Points, in no order, along strands that fork, close into loops and pass close to each other.
In the rows, 128 means zero.
Two points are linked if the straight distance between their rows is under 93.8. Some points are linked to none.
<2266>: [132 148 127 113 128 184 162  69 133 123 129 165 167 127  58 159 152 155
 123  80 111 168 108  94  95]
<490>: [111 119 109 119 124  22 159 189 129 117 137 158 140 129 130 100  73  98
 129 168 161 176 127 106 120]
<1995>: [144 137  89 110 122 128  77  86 172 118 102 138 104  70 109 136 171 141
 142 149 183  74 162  95 141]
<200>: [100 152 114 117 117 137 163 135  82 185 165 121 182  81 113  81  94 112
 125 122 117 126  99 130 142]
<166>: [100 134  96 148 106 115 117 149 116 160 191 110 180 136 135 111 105  98
 163 148 106 149 129 198 161]
<113>: [112 157 136 125 151 161 142 102 119 126 113 158 139 133  95 177 169 164
  66 116  75 152  94  94 103]
<1483>: [117 155 143 113  54 140 122  85 180 142  99 139  63 161 122 139 123 156
 150 112 142 135 117 111  90]
<408>: [101 125 115 165 136  82 118 108 173 157 111  94 149 128 137 148 146 145
 111 172 200  96 135 200 128]
<1822>: [141 112 123 119 156 183 136  81 114  97 149 152 146 136  84 152 183 167
  86  74 106 168 142 137 117]
<1934>: [139 168 106 148 193 176 128 132 142 107 113 141 118 162 144 156 147 150
  91  61  96 162 172 132 137]
<737>: [ 82 113 102 139 127 133 160 109  81 190 198 111 172  76 100  91  92 121
 113 122 124 145 111 148 144]
<1148>: [111 158 126 118 123 147 173 143  89 143 150 105 151  94 124  84  93  96
 132 131 119  99 103 117 131]
<1906>: [173  98 138 111 169 134 123 151  54 189 141  77 172 116 143 121 145 108
  96 108 115 126 134  70 146]
<397>: [166 147 182 117 119  82  96 160 182 106  55 107 180 130 142 154 102 120
 150 141 151 128 100 183  76]
<680>: [140 103 112 126 152 173 103  96 122  82 152 143  81 147 115 149 160 148
 108  99 127 135 161 160 120]
<751>: [147 139 116 158 175 158 135 157 110 118 124 107 159 205 178 134 133 160
 125  94  65 130 178 112 163]
<1043>: [132 122 104  81 169 146  90 156  78 159 158 121 125 175 154  83 119 111
 170 139  71 135 133 143 134]
<1713>: [162 133 162 125 102 104 111 150 181 129  72  96 169 130 128 149  75  90
 145 145 146 151  78 164  87]
<116>: [150 124 128 146 114 146  82 109 152  86 136 147  99 115  80 148 176 108
 108 111 140  97 117 131 151]
<466>: [153 111 104 157 177 157 102 166  96  89 109 124 134 184 184 137 138 135
 129 101  82 118 174 124 171]
<667>: [ 78 149 113 148 100  95 134 117 151 197 157 140 145  81 124  77  68 102
 155 121 110 181 115 126 119]
<179>: [109 112 131  96 138 130 155 161  89 116 159  97  93 113 156 102  99 110
 168 143 111 130 122 118 121]
<432>: [165 152 125 150 145 156 141 168 113 114 122  85 149 128 149 112 124 101
 108  77 120  70 144  86 175]
<2373>: [117 111 135 136 112  83 165 102 116 152  82 162 116 187 109 100  88 149
  76 172 121 160  93  96 104]
<2313>: [131 124 138 160 108 106 106  98 193 148  55 121 164 105 141 130 142 158
 157 161 160  81 119 164 156]
<807>: [ 94 130 124  98 148  85 156 123  93 160 114 172  95 161 125  65  84 135
 118 180 112 171 124 135 113]
<339>: [132 148 119 143 147 142  91 101 143 103  98 178 121  86 126 137 168 144
 111 104 172  65 162 175 168]
<1651>: [116 142 117  98 108 164 133 110 151  98 135 158 103 156  99 180 143 132
 181 115  90 182 105  73  87]
<253>: [ 85 165 119 120 112  93 157 155 140 183 151 143 144  87 130  90  71  85
 169 139 112 168 113 134 119]
<520>: [ 93 114 117  69 139 103  95 148  98 179 152 136 119 132 132  95 112  91
 156 168  73 190 117 145 134]
<422>: [161 116 170 134 115 156 176 167  80 105 144 115 167  71 141 140 153 144
  95 126 110 114 116  62 150]
<988>: [149  99 107 123 118 122  98 139 149 172 105  82 112 177 107 135 101  80
 131 192 120 141  80 148 139]
<1154>: [169  98 158 112  92 106 113 142 166 132  80  96 136 158 132 149  89  78
 141 173 133 152  73 144 109]
<19>: [101 110 112 171  89 115 138 174 134 143 175  78 142 100 147 144 134  85
 182 167 172 140 146 188 103]
<206>: [136  66 163 133  67  81 147 100 144 103  97 142 141 127 106 143 138 114
 102 159 111 156  88  91 120]
<1072>: [141 165  82 122 172 146  59 130 101 191 147 122 176 121 140  78  73 102
 143  84 130  97 130 117 154]
<1477>: [ 91  94 149 118 133  94 158 115  83 115 123 162 116 158 130 115 132 157
  81 191 102 163 109 123 124]
<474>: [125  97 159 119 121 109 173 185  87 113 154 155 158 106 130  95 137 169
 120 185 131 136 102  73 144]
<1583>: [121 113 117  70 142 138 108 153  73 166 159 129 143 150 152  86 122 121
 153 146  57 166 123 136 136]
<2040>: [138 115 167 112  75 107 100 102 186 134  95 171  96 185 107 154 156 155
 166 109 129 176 165 174  97]
<261>: [ 89 150 125  84 168 131 118 124  83 175 127 140  76 166 145  91 106 127
 131 162  98 138 119 173  97]
<2046>: [125 169 140 116  73 164 122  96 168 127 107 163  81 150 103 150 136 144
 166 100 133 141 121  98  78]
<376>: [110 116 116  96 144  87  91 144 120 177 132 119 107 133 115 126  90  61
 133 178 104 180 110 156 134]
<72>: [127 121 101 121 186 155  92 142 105 148 126 135  85 184 153 116 116 146
 116 156 106  96 135 168 121]
<357>: [122 146 113 105 118 114  75 100 175  99 140 125  89  91 104 158 180 129
 131 130 200  87 155 127 125]
<1829>: [163 108 118 132 178 170 142 137 117 174 139  72 109 172 172  95  90 137
 135  88 107 114 155 108 137]
<1471>: [ 97 136 139 126  97 107 181 151 110  78 161 123 101  79 145 119  96 113
 151 130 152  96 110  88 118]
<486>: [107 149 136 133 131 126 153  94 103  87 120 190 107 128 104 129 155 194
  69 121 123 169 130  90 112]
<1879>: [ 99 155 148 148 103 149 165 132 140  86 166 113 123 108 148 113 130 128
 129 100 143  86 129 183 144]
<1743>: [140  93 135 127 143 126 179 143  94  83 158 100 106  81 139 107 102 165
 117 139 130 123 118  56 134]
<2191>: [ 87 186 136 111 123 115 133 150 164  91 149 118 100  91 156 141 148 133
 142 131 184  62 153 161 108]
<2085>: [144 183 141 140 161 156 181 159 142 145 116 100 133 160 161 152 139 145
 110  78  70 163 164  82 143]
<1222>: [143 134 166 114 120 149 135 143 102  55 144 144 154  92 124 141 196 118
  90 102  96 136 137 111 138]
<2284>: [117  90 150 122  89 116 126  86 106  83 137 150 102 116  92 152 174 116
 100 121 119 165 116 106 121]
<830>: [113 134 160 135  82 100 105 100 164 107 123 131  81 102  86 167 159  95
 121 111 175 113 113 125 118]
<214>: [160 121 129 135 133 180 128 170 139  74 148  92 103 115 162 132 134 112
 126  80 120 113 163 103 156]
<137>: [ 77 115 145 159  97  88 172 133 131 119 151 113 135 116 161 147 121 113
 141 148 170 134 142 213  98]
<532>: [119 110 143 116 126 108 164 187  99 152 159 160 172  92 113  80 119 137
 139 179 149 142  86  69 146]
<626>: [147 118 112 133 178 171 121 169 118 147 126  97 103 176 195  99  95 147
 165 112 102  91 170 120 140]
<2325>: [168 111 120 178 158 141 120 148 104 136 124  80 145 187 152 138 135 121
 130 100 111 109 174  51 198]
<1807>: [135 106  74 172 130 148  96 155  92 135 191  97 192 108 130 127  97  96
 169 135 140  82 117 150 166]
<907>: [137 105  82 112 138 176  76  85 169 116 127 135  84 121 127 140 160 177
 119 133 170  97 171 132 125]
<1322>: [116 157 171 123 103 136 139 117 107  65 140 160 134  87  90 135 190 106
  80  94 122 130 128 135 143]
<1889>: [112 116  91 156  95 123 106 164 121 164 201  95 184 111 116 124 117  83
 179 141 101 144 124 162 147]
<736>: [149  83 111 143 118  35 147 133 126 122  93 140 119 118 121 149  66  97
 102 165 171 160  91 118 100]
<1300>: [121 120  69 171 115 137 114 157  98 156 206  91 186  95  96 128 123  66
 154 136 128 118 117 152 143]
<1437>: [117 124 138 113  75 140 101  82 176 138 120 111  60 159 129 150 133 166
 132 137 156 115 133 133 106]
<1962>: [130 117 164 132  54 103 148  83 160 123  79 172 110 165 127 127 121 146
 129 123  93 164 109 117  99]
<259>: [111 101 122  96 141 103 109 120 112 184 127 120  84 163 121 120  82  99
 122 182 111 171 108 171 116]
<841>: [146  94 117 133 119 160  86  94 137  93 155 131  77 135  91 153 165 130
 132 110 140 124 136 138 133]
<267>: [155 125 104 159 175 143  94 175  78 100  77 140 151 167 185 141 114 108
 153 118  91  87 168  98 165]
<347>: [155 159 157 137 155 149 200 144 107 138 120 137 132 111 155 100 105 197
  98 125  94 136 139  57 111]
<190>: [153  86 141 122 182 110 171 153  72 136 159 113 127  78 126  94 115 160
  96 145 146 128 125  55 132]
<666>: [134 118  95 142 177 172  87 138 148 104 112 137  81 150 177 142 144 174
 119 107 134 110 185 152 144]
<194>: [119 155 130 105  87 144 127 115 162 110 111 175  87 156  99 168 137 118
 188 108 120 180 116  88  69]
<1470>: [126 132 109 142 147 162 100 110 130 155 111 117  88 193 123 122 119 145
 109 173 100  93 101 152 117]
<1600>: [136 120 150 147  98 105 140 110 156 154  96  99 174 130 105 141  81  85
  93 137 156 148  78 191 112]
<1976>: [117 112 138  98 147 154 167 142  84 122 156 115  98 134 170  84  98 156
 145 150  80 127 135 129 119]
<208>: [ 95 141 137 122 141 121 162 124 105 155  82 160 119 154 103 130 128 148
  72 184  84 151  75  78  96]
<348>: [142 115 158 125  45  96 107 106 179 121 125 132  98 114  75 166 139 101
 156  94 184 123 123 115 115]
<317>: [151 170  97 123 156 198 114  93 172 105 114 145 125 151  94 158 141 133
 132  83 101 138 103 104 109]
<1266>: [136 136 146 133  80 103  95 111 211 130  98 107 129 116 104 141 158 117
 155 148 185  89 136 117 129]
<2012>: [170 129 175 152  84  90 138 114 164 127  84 100 186 127 114 143  77 107
 120 125 143 138  78 175  83]
<279>: [143  64 137 143  49  67 143  79 147 107 116 168 100 142 106 130 111 148
 116 109 144 163 117  90 118]
<678>: [114 156 115 144 133  98  97 138 158 158  90 109 125 136 120 138 131  96
 112 185 174  89  96 173 147]
<1290>: [ 91 129 162 115 105  95 180 170  82 116 125 154 166  95 130 103 131 105
 114 169 113 147 103 118 140]
<1715>: [135 191 122 131 179 156 161 149 154 120 109 122 154 164 155 164 154 147
 104  67  93 171 180 106 145]
<1957>: [165 141 121 181 147 148 130 165 106 125  97  90 155 155 141 133 129 113
 116  77 123  93 167  56 205]
<2410>: [157  97 181 107  66  70 115 103 160 118  88 173 107 162 114 158 128 147
 147  84 114 184 158 170  87]
<1708>: [ 80 114 129 167  92 119 170 152 132 135 177  96 136 110 155 134 104 113
 167 157 167 125 140 199 104]
<491>: [142 153 147 123 151 170 181 119 120 100 130 148 143 123 138 149 167 174
  89  72 103 192 173 123 120]
<2124>: [177  96  90 135 147 179  81 109 149 110 115 164 110  95  81 144 180 123
 155 104 174  93 169 118 137]
<2189>: [117 155 118 133  83 100 132  91 144 120  87 160  60 148 110 135 103 149
 117 121 142 148 107  59  90]
<464>: [148 101 159 105  74  91  78 126 196 119 109 139 103 160 124 154 160 144
 178 131 136 144 160 157 112]
<939>: [118 104 123  91  58 131 102  85 168 142 140 118  66 142 114 141 152 165
 149 121 188 115 152 131  99]
<1001>: [149 157 144 153 128 174 147 149 127  94 129  94 152 111 149 105 116 110
 101  68 129  72 142 123 161]
<516>: [ 85 154 141 106 124  95 160 163 105 121 138 137 118 112 138 114 111  68
 140 162 130 134  93 157 128]
<2381>: [138 122 135 126 163 165 145 114 109  90 142 143 148 144 134 168 182 167
  79  76  82 174 165 145 125]
<2172>: [137  98  84 135 167 155  66 109 155 105 120 134  82 128 152 148 157 163
 117 142 147  86 163 133 138]
<204>: [130 169 115 123 138 181 119  98 157 115 115 137  96 150  99 161 140 131
 123 119  84 123  96  91  86]
<1891>: [138 106 152 175  96  98 120  94 199 137 105 101 152 133 118 144 123 121
 123 134 182 102 106 197 129]
<2096>: [ 81 162 150 130 123  84 144 143 135 119 128 127 110 122 140 145 118  78
 129 148 162 112 116 177 110]
<658>: [164 128 104 153 164 161  88 158 131  57 113 150 120 129 152 149 172 117
 122  79 123 112 180 124 167]
<1234>: [151  79 150 117  61 145 136  94 139 105 153 150 123 146  49 144 158 120
 172  98 128 161 137 125 120]
<341>: [102 119 160 167 108  83 132 101 162 134 116 109 131 134 116 159 123 108
  99 122 179 116 107 195 110]
<323>: [133 125 139 140  71  87 163  96 154 130  68 172 108 174 128 113  93 155
 102 145 111 155  89  86  93]
<1806>: [144 141 159 139 122  73 108 116 219 125  48 117 182 118 139 124 146 150
 168 150 155  98 153 154 134]
<575>: [111  97 139 114 129 135 131 100  92  71 151 146 109 123 118 148 172 155
  82 124  97 168 141 119 125]
<1370>: [115 148 140 113 127 130 108 145 128  66 145 125  82 104 139 141 161 103
 131 117 145 104 134 141 124]
<832>: [106 164 126 121 171 152 136 115 100 132 108 138  89 157 119 138 132 133
  79 142  70 123 101 112  96]
<280>: [164 109 137  93 190 125 108 150  48 192 149 117 172  79 146 107 140 111
  99 102 133 159 121  74 137]
<935>: [142 147 168 108 129  48  81 142 212 102  54 119 172 118 133 141 147 137
 158 140 162 110 157 150 108]
<1130>: [121 148 112 144 119 149 149 147  92 124 159 113 176 141 148  92 107 117
 138 120 120  73 115 185 156]
<1286>: [134 115 101 137 190 128 106 127  73 162 186  97 191 127 132  94  88 112
 103  73 139 110 157 159 167]
<1391>: [149  90 124  93 177 149 148 119  72 172 158  87 120 121 152  80  90 141
 129 118  97 133 130  93 117]
<2298>: [134 168 131 107 190 157 143 123 116 113 118 147 139 121 123 186 156 153
  77 103  72 166 124  90  97]
<978>: [129 172  89 100 158 150  70 182 119 175 146 126 143 127 159  92  99  93
 194 142 125  90 127 147 141]
<1746>: [152 163  90 115 154 148  79 162 101 159 135 127 179 130 143  76  84  89
 182 117 109  85 136 117 163]
<2280>: [134  98 133 119  86 166 147  63 124 118 149 154 126 144  50 130 155 154
 140  88 123 167 127 129 106]
<1033>: [142 120 167 128  50  77 146  90 160 113  77 197 110 159 118 136 125 147
 148  91 101 184 146 136  88]
<2037>: [161 112 167 126 113 162 157 164  89  87 140 120 169  92 152 155 186 143
  97 108  90 145 135  86 143]
<150>: [147 139 120 117 157 186 156  75 123 115 120 163 149 124  72 155 164 158
  97  63 131 177 143 125  98]
<1779>: [138 131 127 157  91 122 103  73 195 141 109 144 147  83  85 125 160 168
 162 132 186  76 156 162 168]
<947>: [135 177 142 120 167 130 178 158 109 102 121 164 114 106 155 125 130 184
 107 132  93 152 144  57  99]
<416>: [149 165  89 105 197 131  71 136  80 184 141 100 171 132 140  83  95  84
 107  64 136 127 139 101 154]
<698>: [161 131 165 106 143  64  69 153 201 104  49 106 170 143 140 152 139 126
 155 164 158 121 128 165 102]
<1285>: [118 138 128 102 142 146 135 174  96 109 148 109 110 118 155 117 117  92
 157 142 109  96 112 137 127]
<83>: [170  84 156 138 153 145 186 145  85 158 140  89 134 108 156 147 146 161
  72 102 104 144 154  63 150]
<929>: [156 125 104 146 158 155  77 130 123  72 121 156 110 120 111 151 178 105
 100 100 127 100 139 133 156]
<2156>: [115 154 109 127 112 128 134  91 128 103 112 160  69 138  88 163 125 155
 128 115 128 165 100  42  82]
<145>: [118 174 124 129 132 178 107 118 170 126 104 133  86 177 118 160 127 127
 142 149  84 106  77  97  94]
<3>: [133 135 145 120 150 146 174 148  84 118 152  82 143  86 137 111 109 104
 108 106 115  97 113  86 139]
<551>: [169 123  99 135 179 152 106 179  88 118 116 120 163 167 169  96 108 101
 156 119  99  95 141  93 164]
<1598>: [119 170 126 141 147 139 116 161 134 101 122 141 138 120 169 111 131 121
 134 133 147  59 132 183 151]
<23>: [132 131 139 123 108  97 137 123 130 165  90 112 181 132  89 133  84  76
  65 153 112 165  83 181 133]
<901>: [136  83 138 173 101  97 106 100 182 144  63 111 191 113 143 147 138 158
 168 176 161  99 123 180 169]
<1423>: [153 158 107 128 140 201 130  92 176 111 126 169 144 164  77 140 150 145
 159  79 113 131 125 134 108]
<957>: [146 110 107 158 168 141 130 137  72 151 168  83 196 138 145 100  92 121
  86  82 138  73 154 144 184]
<1433>: [114 101 114 168 105  93 108  67 191 138 116 111 150  91 108 142 167 167
 138 150 187  75 153 171 158]
<478>: [ 87 155 156 142 107  79 141 110 147 121 114 127 111 114 119 154 133  87
  99 130 169 106 102 178 117]
<558>: [ 94 101 124 107 124  61 162 162 110 121 147 151 130 130 133  83  85 102
 150 188 127 180 117 113 125]
<1791>: [147 100 122  87 162 140 135 139  79 166 161  95 134  88 129  83  96 113
 142 124 106 142 106  85 123]
<999>: [118  71 130 113 117  59 146 122 103 115 108 136 109 140 117 136  93  99
  93 180 136 170  99 114 119]
<2058>: [ 71 151 163 147  89 108 160 104 143  76 157 131 104  89 142 140 140 124
 133  99 165 108 139 182 134]
<1679>: [155 121 110 171 160 154 137 150 111 162 125  81 151 206 171 135 128 148
 132  93  88 124 178  83 186]
<2407>: [116 131  89 137 174 143 118 120  88 187 186  97 163 112 121  92  87 107
 112  83 134 109 135 167 139]
<2335>: [ 88 141 130  98 147 112 133 112  92 191 103 150  78 163 127  97  76 117
 119 169 117 159 113 153 102]
<365>: [164 134  99 101 161 156  95 172  89 153 147 107 171 142 139  84  97  88
 156 115 103  97 121  98 150]
<1861>: [105 109 125 147  99 142 164 137 106 114 188  89 180 126 140 111 118 113
 135 135 134  99 105 187 156]
<21>: [ 82 167 129 124 116  92 158 160 127 170 130 131 138 114 131 106  81  76
 154 147 123 157 119 179 122]
<2400>: [ 73 134 153 170  81  83 186 113 130  96 153 133 123 107 157 137 111 119
 139 121 163 126 127 183 116]
<994>: [134  96 116 141 113 141  80 117 154 121 120 108  88 162 115 148 145 116
 137 176 128 104  94 134 134]
<1503>: [114 171 125 124 144 136 121 174 116 110 138 123 116 118 152 122 127  96
 150 145 133  72 121 165 127]
<419>: [ 80 167 144 143 104 124 178 149 127 107 156 114 105  77 155 118  99 117
 156 131 165  76 124 129 108]
<2244>: [100 158 104 135 120 137 130 155 114 151 165 117 161 145 137  94 101 103
 157 142 118 113 119 202 151]
<923>: [127 118 134 104 150 118 148 166  71 172 159 149 167  67 107  84 117 144
 117 164 150 143  85  68 149]
<983>: [142  97 156 131  82  87 142 112 135 125  87 119 150 134 101 148 128  67
  99 164 112 146  66 119 122]
<586>: [ 99 114 144 138 121 110 164  95 108 153 101 164 121 163 109 120 128 160
  65 178  97 155  98 103 107]
<337>: [150 162  93 139 183 187 117 100 153 109 101 154 127 159 110 163 148 143
  89  64 115 141 135 125 134]
<1324>: [ 93 127 135  98 141  99 166 149  92 153 134 182 128 152 136  48  94 162
 126 176 106 180 122 124 130]
<716>: [ 87 165 116 147 141  97 113 138 163 166 114 110 133 132 138 143 127 116
 123 170 188  93 129 196 135]
<638>: [144 126  99 132 134 118  61 154 154 178  84 106 127 159 109 139 104  87
 144 200 139 119  81 140 146]
<2165>: [123 139 108 107 116 161 138  91 136  96 125 160 105 126  84 174 139 161
 148 117 106 180 101  50  86]
<899>: [ 90 145 155 106 157 125 177 141  80 132 120 167 125 142 150  74 116 170
 119 169  85 150 125 109 107]
<1811>: [150  77 151 182 100  96 105 110 206 130  92  92 188 137 130 144 122 145
 148 138 172 110 116 187 141]
<2252>: [121 102 125 123  69 133 150  59 113 112 132 180  97 139  66 125 145 160
 128  90 146 170 129 101 112]
<340>: [152  82 134 117  98 125 117 135 138 142 102  91 134 182 120 137 105  88
 131 188  94 165  76 152 123]
<1863>: [127 134  93  89 162 138  69 177 105 151 155 122 116 146 153 101 113  85
 179 152 105 116 126 153 143]
<771>: [171  84  90 141 135 204  86  91 160 113 127 162 121 135  88 131 169 150
 169 104 150 113 153 134 133]
<915>: [113 146 101  94 174 132 113 120  79 183 161 112 134  74 125  82  97  91
 135  97 124 146 102  97 125]
<615>: [148 174 149 121 173 153 188 161 128 148 113 112 142 127 176 182 140 154
 120 103  62 168 164  58 128]
<273>: [152 156 156 140 133 169 206 129 130 115 121 139 146 106 161 144 141 194
  98  95 107 188 166  82 127]
<2002>: [111 115 128 115 140 115  89 133 124 119 126 108  80 140 127 153 138  93
 124 170 149  99  98 158 129]
<1135>: [151 112 143 113 175 116 174 154  59 141 144  94 131  73 139 116 120 126
  79 119 133 115 129  72 140]
<823>: [106 186  78 105 172  97  75 173 146 187 117 138 135 114 140 120 117 110
 159 192 142 101 136 182 141]
<1948>: [118 113 109 133 126  18 152 165 118  99 111 157 133 123 137 122  77  83
 103 166 173 163 112 124 117]
<1143>: [116 161 108 111 187 158 106 137  86 160 128 124  91 186 161  90 110 135
 133 152  86 111 132 179 102]
<754>: [172  81 163 139 171 130 149 165  56 192 138  83 152 121 152 164 159 142
  78 101 116 143 143  73 154]
<398>: [119 107  86 177 120 138 115 170 112 113 173 114 175 111 145 131 134  92
 181 161 155  94 121 185 159]
<1107>: [ 75 178 130 130 110 128 168 152 152 130 157 102 117  94 165 134 118 131
 161 147 178  76 139 167  98]
<1438>: [154 100  82 108 114 162  84  83 172 121 135 130  96 121 113 127 164 183
 165 143 181 106 187 116 126]
<2178>: [165 133 113 167 150 164 111 175 138  87 111 119 116 134 175 136 141 113
 144  82 129  99 176  94 180]
<374>: [103 106 136 112 142 130 114 126 103 106 143 110  52 150 149 143 134 128
 113 150 119 115 121 160 118]
<1424>: [143 120 114 143 179 173 115 167 137 113 116 107  88 158 204 121 117 157
 132 105 113  91 188 129 142]
<1499>: [139 109 121  95  94 100  84 104 206 117  99 131 114 137 127 134 188 167
 197 175 148 129 196 123 138]
<1941>: [ 77 117 106 153  97 117 152 108 127 203 189 125 161  93 114  89  85 109
 141 121 107 176 121 150 128]
<1816>: [117 158 124 138 124 167 114 101 163 152 100 130  74 186 122 135 118 146
 124 156 106 103  93 136  99]
<560>: [127 162 152 135 115 165 164 147 121  86 150 106 134 105 157 108 123 109
 119  96 121  75 124 141 140]
<1534>: [144 118 111 153 132 167 137 138  95 121 147  98 185 142 151  84  99 137
 107  91 126  59 129 159 167]
<839>: [104 177  87 105 139 140  88 155 153 200 163 114 130 100 139  93  96 100
 187 126 132 109 119 138 120]
<1788>: [148 100 137 135 102 120  86 139 182 125  89 101 111 166 132 149 137 112
 169 191 143 113  87 140 138]
<1209>: [114 140 124 129 109 134 158  70 113 103 121 191 103 130  73 133 149 175
  91  98 138 171 125  87 104]
<2088>: [169 124 117 105 171 154 110 163  71 172 151  79 179 139 132 100 110  88
 120 102 103 117 126  79 141]
<892>: [102 175  90 124 134 149 102 126 130 204 181 115 146  97 129  81  79 105
 164 101 134 107 116 156 123]
<1800>: [164 123  90 145 141 215 118  87 166 128 115 179 133 154  87 130 146 165
 168  89 134 113 143 137 113]
<1487>: [ 87 172 124 121 122  99 105 105 178 107 131 122 106  97 126 147 170 136
 115 131 203  75 159 161 121]
<1925>: [130 159 115  96 182 120  94 119  75 185 158 108 173  87 132  79 108  88
  98  73 126 139 128 106 131]
<1192>: [140 109 174 131 118 128 179 181  77 105 145 142 165  67 123 115 144 159
 106 158 125 122  95  67 146]
<918>: [114 103 121  92  94 112  78  98 159 108 151 111  60 114 116 165 161 140
 135 128 192 101 147 120 111]
<2221>: [123 110 137 171 115 118  96  86 141  97 141 153 136 121  95 129 176 128
 112 105 149  92 126 197 182]
<1025>: [159  68 155 122  37  61 128 100 167 108 107 151  94 134 128 149 101 143
 163  92 146 161 130 116 109]
<2383>: [130 126 146 121 107 102 130 129 121 150  97 113 160 141  89 139 124  60
  79 174 112 144  69 147 139]
<1501>: [160 107 156 126 115  94  81 158 201 116  57 108 144 157 151 155 139 114
 173 180 140 131 116 153 119]
<2213>: [135 147 117 130  94 135  99  71 180 131  83 148 133  63  95 126 169 146
 156 145 178  68 161 122 164]
<1441>: [117 107 115 167 106 128 143 154 100  85 187  99 175 126 142 129 139  96
 161 141 140 102 108 186 161]
<2099>: [123 168 105 127 144  98  78 151 147 178  99 122 133 146 106 141 102  68
 128 174 147 120  97 180 153]
<1650>: [139 114 132 123 142 173 136 128 124  61 145 124  94 130 147 140 153 141
 115  82 112 158 178 143 126]
<2203>: [118 162 124 156 142 133 103 132 140  93 119 167 131 102 167 122 158 143
 127 111 156  58 154 181 159]
<974>: [122 106 135 134 114 136 174 136 104  60 166 115  76  81 156 115  89 146
 149 128 140 116 129  74 127]
<2253>: [ 96 143  80 132 151 145  98 112 103 199 206 104 137  92 123  89  82 111
 127  85 142 120 126 168 122]
<155>: [151 138 111 133 134 156  83 102 146 110 102 176 123  81  75 135 177 131
 132 102 180  74 155 149 152]
<7>: [156 108 133 121 177 161 163 120  87 176 137  75 104 138 165  85  84 146
 118  91  99 123 142  99 119]
<1410>: [112 132  79 189 110 127 125 191 139 149 174  97 169 101 141 134 136  90
 190 170 163 114 139 173 133]
<1968>: [119 105 153 122 133 143 168 132  90  73 153 146 132 121 149 130 162 182
  98 131  85 158 140 115 125]
<1799>: [136 170 136  99 192 143 158 160 117 112 122 141 137 124 150 185 146 142
 101 107  62 182 146  73 110]
<1082>: [121 124 136 126  54  99 140  84 169 147  89 148  62 149 137 142 102 161
 134 111 157 131 116  97  84]
<1504>: [149  98 150 101 108  63  58 122 202 111  87 128 121 149 121 151 164 159
 179 147 148 140 190 146 124]
<1880>: [121 152 138 118 122 188 143  79 145 129 123 159 161 133  81 166 167 167
  93 100  85 153  95  95 104]
<105>: [ 98 139 170 136  99 108 134  88 124  78 139 156 118 103  84 133 166  99
  91  90 139 119 123 166 147]
<1774>: [145 105 101  99  91 132  88  90 200 119 126 139 104 140 114 125 173 185
 193 155 167 123 181 132 127]
<2257>: [142  87 154 129  62 121 120  80 140  99 136 138 107 126  68 153 159 107
 133 112 121 150 113 107 131]
<1838>: [103 142 122 118 167 132 145 118 108 134 104 146  87 152 104 156 125 133
 102 168  79 146  91  53  84]
<1635>: [109 148 168 140  84 101 117  83 157 115 138 147 103 102  70 142 154  96
 105  92 178 112 128 159 137]
<835>: [113  85 114 173 125  79 112  87 199 146 107  78 158 116 129 149 158 155
 138 172 200  93 149 171 130]
<2380>: [170 114 146 155 143 163 196 120 118 146 134 110 132 108 163 148 131 201
  75  92 113 166 170  71 150]
<970>: [122  59 140 143  77  71 146  89 131  96 118 155 111 149 109 129 132 139
  82 147 141 162 110  95 126]
<1229>: [ 93 164 140 105 174 126 166 145  81 133 108 162 106 143 142 112 128 153
  94 154  69 140 121 108  88]
<1403>: [144 120 134 102 176 114 126 155  58 180 148 136 172  50 118  91 128 132
 102 130 142 151  98  76 138]
<671>: [ 98  90 139 105 131  67 161 147  82 111 129 151 109 142 133 112 118 120
 117 187 113 171 118 121 129]
<608>: [107 173 144 122 161 121 160 129 106  92 112 192 118 120 122 132 152 188
  77 140 104 165 129  75 102]
<877>: [156 109 128 126 133 166 151 149 117  68 152  97 112 137 163 135 146 137
 116  87  88 144 163 107 144]
<884>: [119 124 142 111 154 144 137 135  90 106 145 118  85 156 160 114 131 145
 114 132  86 127 137 151 116]
<1730>: [161  96 170 118  44  69 118 123 177 118 105 136 108 107 115 168 120 110
 159  93 154 143 131 107 105]
<959>: [138 116 157 131 142 141 184 140  88 113 147 135 134 120 165 101 118 200
  98 136  88 145 141  91 125]

A piece is two or more points that can be reached from each other along the links. Count, over all rows, the pieces, the separate loops (a circle has one, a figure eight two, a Y none), the forks (points with three links) and the tips (points with one).
pieces: 3
loops: 10
forks: 14
tips: 0

How many points has the smallest loop of links through each point below? Write - if it is on no loop.
<1889>: 9
<1483>: 8
<959>: 13
<658>: 9
<671>: 6
